Points on a hilly landscape, in no order, each with its height.
A ball rolls from a point to the lowest of its 2 nearest points, and stops where none of them is lower. Distance is the straight distance between rows; heights are no part of it.
q635 h=381: [-27 -14  13  15  -2  34 -33 -14   5   6   7   5  13  11 -13  -4 -20  10
  14 -13  11]
q483 h=181: [ 18 -12   1 -13 -12  28  23 -16  18  12   0   3 -13  15  25  -3  10  -1
  14  10  -5]
q747 h=396: [  7   6 -17 -17 -10  -6  20   5  16 -11  -3 -23 -26  15  19  13  32  -2
  -7   0 -16]
q36 h=613: [ 13 -12 -40 -10  -2  -4   7 -19   7  45 -18 -21 -23 -21  -9   5  -2 -12
 -44  -3  -7]
q925 h=687: [-24 -17 -13  15  13  29 -16  11  29  15   7  -1   9  19 -15  41   1  16
 -20 -14 -19]
q461 h=276: [ 13 -10   7   2 -20  18   4 -14   7  29  12   2  -7   9  17  -3 -14  -1
  23   4   7]
q429 h=263: [ 16  33 -18  18 -15 -36   9 -12 -15   0 -10  -5  -1 -14  -2  20   9  11
  -8  -6  19]
q226 h=657: [-14  -7   4  26 -17  25 -40   8  -5  -6  20 -13  20 -11 -34  -5  -9   5
  11 -24  22]
q878 h=506: [-28 -17   5  -4   7  16  30   0  11 -51  -6  15   3  28  -1 -22  20   8
 -10   8  -4]
q601 h=656: [-21   3  13  27  15   8   2  -9 -22 -12  11  11  13  -9  15  -7 -23  10
  17   6   6]
q47 h=496: [ 19  11  15  13 -11 -38   4   9 -15  -1   5  33  21 -18  18  -7  -1   3
  27   0  30]
q834 h=362: [ 13  -8   0   1 -30  16 -28  -1  -7  34  26 -11  -6   2   9   0 -13 -14
  20 -11  18]
q880 h=599: [ -4  -6  20  11 -18  -5 -13   5 -23  11  21  17   1  -2  20 -10 -25   8
  33  -7  20]
q499 h=559: [  9   4   9 -18  -4 -17   0   8   1  20   9  23 -17  10  27   6 -15  -4
  27   4   8]
q962 h=690: [-23 -14  14  12  31  -9  18 -22 -43 -16  -8  22  12 -19  24 -22 -29  -7
   0   8 -10]
q307 h=850: [  9 -29 -20   3  -2  40 -52   6   6  40  25 -16  22 -27 -10 -16   2 -30
 -14 -18   4]
q858 h=575: [ 10  -3  -5 -43   5   7  18  23  10 -19  10   2 -29  21  36 -13  28 -15
  -1   0 -20]
q458 h=650: [ 26  21  12 -15  -1 -35   3  10  21  -3 -19  16   6  -2  36   1  38   0
  31 -18   1]
q591 h=534: [ 22  -5 -16 -35  15  -3  12   9  17  20 -10   1 -23  -4   9 -13   4 -21
  -8  22 -13]
q32 h=705: [-12 -13   3 -10  35  -8  24 -15 -36 -27  -4  12  12 -17  13  -8 -20 -19
 -12  19 -18]
q193 h=270: [  2  -3  11   2  -6  24  23 -16  11  -9   0  16  -4  19   7  -5   3  15
  12   9   8]
q628 h=574: [ 24  -3 -27 -16   6  -6   7  -8   6  38 -14 -12 -16 -21   1 -14   4 -22
 -22  18   0]
q269 h=614: [-13  -6   3  15  32  24  -3 -21 -32  -8  11  -2  27 -20 -12   5 -24 -11
 -20   8 -17]
q143 h=564: [ -1  17  14  19 -15  -3 -24   3 -28   3  19  10   6  -5  -6  -3 -22   6
  15  -4  23]
q346 h=612: [ -3   1   9  19 -28  13 -41  13 -18  -7  28  -7   8 -10  -7 -13 -14  -1
  19 -20  26]
q904 h=296: [  0 -23   0 -13  -4  16 -22   0   6  41  11 -10  -9   1  -7  -5 -27 -17
   6   7   0]
q989 h=394: [ 14   7 -10  -8 -19 -46  -5   6  12  24  -7 -13  -5  -3  20  17   6 -12
  24  -3  12]
q755 h=623: [ 22  26  16 -24   3 -20   5  18   6 -25 -13  18  -7   9  38  -2  42   7
  15 -15 -10]
q888 h=737: [  1   9   4  14  -2  -4  19   0   1  -6 -11   0   3  -4 -41   6 -10  18
 -16  14  11]
q657 h=401: [-16  -2  13 -15  22 -11  27   1 -13 -53 -18  20   1   3  -3 -31   6   2
 -11  18  -8]
q400 h=592: [  6   6   3  18  16   0   9 -18 -33  -4   6  -5  24 -28  -5   0 -24 -11
  -9  18  -6]
q810 h=262: [ -1  16  -7  24 -15   6  -1 -10  -1  13   7 -16 -10   8 -14  24  -3  12
  -7  -4   1]
q205 h=648: [-22 -18  11  27  10  33 -34 -20 -32 -14  10  14  34 -26 -12 -33 -18  -5
   7 -27  17]
q875 h=281: [  9  -9 -17 -14 -10   5  16 -10  20  20  -4 -24 -21  11   9  14  13 -12
 -14   7 -19]
q744 h=242: [  6  34  -5 -12  -2 -45  13  11   4 -34 -13  -3  -7   6  10  12  52   1
 -15 -17 -14]
q473 h=471: [ 10  21   1  -4 -10 -30   9   4   6  -1  -4   0 -15  10   3  18   8   4
   9   6   1]
q474 h=343: [-12   8  10   2  17 -10  23  -6  -9 -28  -9  20   0   1 -15 -11 -11   4
 -10  21   0]
q897 h=346: [ 11  36   7  -5  11 -53  17   9  -3 -26 -17   8   9  -9  -6  11  30  -6
 -17   1 -13]
q894 h=497: [ 18  23   1  -1  -8 -22  27   6   4 -21 -26 -13 -12   0 -23   4  21  17
 -15   7  -2]
q137 h=350: [  7  12  15  -7   2   8  24  -2   8 -37 -17  12  -3  11   0 -20  15  18
  11  15   4]
q238 h=196: [ 18 -11 -10 -13  -7 -12 -14   1  -3  47  11 -15  -9 -12  12  -4 -18 -30
   7  12   0]
q506 h=557: [ 15  20   6  14   7 -30  16  -7 -23 -10  -1   1  18 -24   4   2  -2  -5
   5  18   2]
q795 h=523: [  2  21  10   5  -8 -13  -8   0 -10  10  15   9 -11  11   6  13 -16   5
  16   3  10]
q232 h=481: [ 11  14  21 -12  21 -36  16   6  -8 -40 -23  10  21 -16   1 -21  13  -3
   8  18  -6]
q913 h=345: [  2  -4 -18  20 -16  23 -16 -13  14  31   7 -26   2   7  -2  28   3   4
   0 -12   4]
q756 h=674: [-18  -3  21  15  18  -9  24 -14 -27 -20   0  29   3  -8  28 -13 -20  16
  16   5  -3]
q479 h=464: [ -4   8  26 -21  18 -27  15  16 -13 -57 -19  17   8   3   8 -31  22   1
   1   5 -15]
q268 h=148: [  8  23 -13  14 -24 -24   1  -5  -7  15  -7 -12 -19   0 -17  27  -2  18
 -13 -13  11]
q207 h=703: [-21 -11 -12  11  15  38 -43   4  27  18  14  -2  22  12 -14  28   3  11
   2 -28 -17]
q597 h=368: [ 17 -16 -17  -2  -9  14   3 -23  12  44   2 -21  -7   0  13   6   3 -22
 -12   9 -10]
q842 h=634: [-28   0   5  27  25  16   8 -16 -17 -20   4   7  20  -3  -9  -1 -15   4
 -13  15  -8]
q863 h=865: [  5 -18 -37   8   4  26 -36   5   2  48  12 -18   5 -33 -13  -5  -9 -25
 -27  -8  12]
q302 h=692: [-11  -1   4  33  -2  21 -25   5 -11   0   9 -12  24 -24 -54   3 -17  13
 -16 -19   7]
q800 h=483: [  8  -4  -1 -36   6 -11  11  16  23   0 -10  -1 -22  12  14  -6   4  -6
  14  14  -8]
q287 h=669: [ -8 -13 -26   5   1  26   2   9  28  30   2 -13 -12  10 -10  37   0   8
 -30 -12 -18]
q208 h=828: [  4 -25 -14  -3 -16  39 -55  11  18  27  25 -20  11  -8 -27  -4   3 -13
   1 -33   7]
q497 h=275: [-26   5  13   9  10 -11   3   2  -5 -14   1   9  -7  11 -14   5 -27  11
   7  14   4]
q53 h=370: [  8  19 -25 -24 -10 -26  13  12   7 -30 -16 -21 -27  10  19  12  47   7
 -15 -22 -11]
q315 h=404: [ 12 -20 -28   6 -13  27 -23 -17  11  50   9 -26   8  -6   3  11   0 -15
  -8  -8   1]
q871 h=413: [  2  25  16 -10   5 -43  12  10   6 -21 -11  16   0   7   4   5  16  -1
   8   8  -5]
q411 h=522: [ 18   4  15 -10  23 -37  19  -6 -21 -15 -14  15  31 -31   7 -16  -7 -14
   7  19  -5]
q748 h=801: [ -5 -15  -7  10 -17  26 -39  23  17  26  10 -23   2  -3 -41   9 -11   9
  -6 -29  10]
q883 h=715: [  1  12   0  32  -8   7  -5   5 -12   9   0  -7   8 -17 -44  14 -17  17
 -21  -5  10]
q513 h=427: [ 18  27  10 -15   7 -11  14  14   0 -45 -21   4  -6   2  -9 -12  31  13
 -10  10  -3]
q337 h=300: [ 27  -5 -12 -19  -9 -36  -2  -3   6  40  -6 -17  -8 -12  28  -2   2 -26
  11   6  -6]
q564 h=777: [ -8 -12  -1  11 -16  20 -18   8  12  19   6  -9   3   6 -33   9 -17  13
   3  -2  21]
q947 h=757: [-10 -10   0  10 -10  13   9   1  23   9  -8  -6  -3  11 -33  14  -8  22
  -5  11   9]
q807 h=435: [ -6  -6   9 -27   1  19  22   9  16 -38  -7   7 -19  29   9 -21  20   9
   5   5  -8]
q714 h=632: [-22 -12   0  20  35  33 -28 -28 -31  -9   4   6  40 -25 -20 -12 -20  -6
  -8 -12  -1]
q365 h=353: [-41 -16  10   2   3   7   2  -2  11  -9   3   2 -10  32 -11   9 -16   7
  -5   8 -12]
q974 h=510: [  2   3   4 -33  -4   8  16  29   2 -44   9   5 -16  33  17 -22  36   0
   0  -8 -15]
q237 h=579: [ 14  22   6 -32  -3 -13  -2  39   3 -41  -5   2 -12  20  26  -6  49   2
  -5 -18 -12]
q431 h=646: [ -1 -15 -33  -1  -3  11   1  -3  13  47  -8 -27 -22  -6  -6  29  -4  -3
 -38 -15 -22]
q368 h=363: [-23 -25   6  -6   4  23 -18  -7  12  19   8  -3  -5  16   2  -1 -27  -3
  16   3   5]
q932 h=456: [ 18  11   3   2 -16 -40   4   8   5  10   0   7   6  -7  26   3   6   3
  36  -1  18]
q511 h=330: [-13  -2  11  18  -6  23  -3 -14   2   3   9  15   4  17  -4   4 -16  16
  10   4  15]
q881 h=418: [-20 -14   4 -19   6   1  14   9  21 -10  -6   4 -20  28   1   1 -10  -1
  10  18  -8]
q534 h=546: [-30 -17  10  13  14  20  28 -18   2 -34 -10  28   7  15  10 -16   2  14
   0  12   1]

For each start below, name the point where the ball stops.
q756 => q497
q32 => q497
q714 => q497

Call two points neighbours if one is among the 2 nearest of the other. Go from one point of each pair to the other, from neighbour to neighbour, staying as low as possible. Name the highest point that can't be avoided.
q875 and q268 => q315
q238 and q497 => q506
q875 and q744 => q747
q483 and q238 => q834
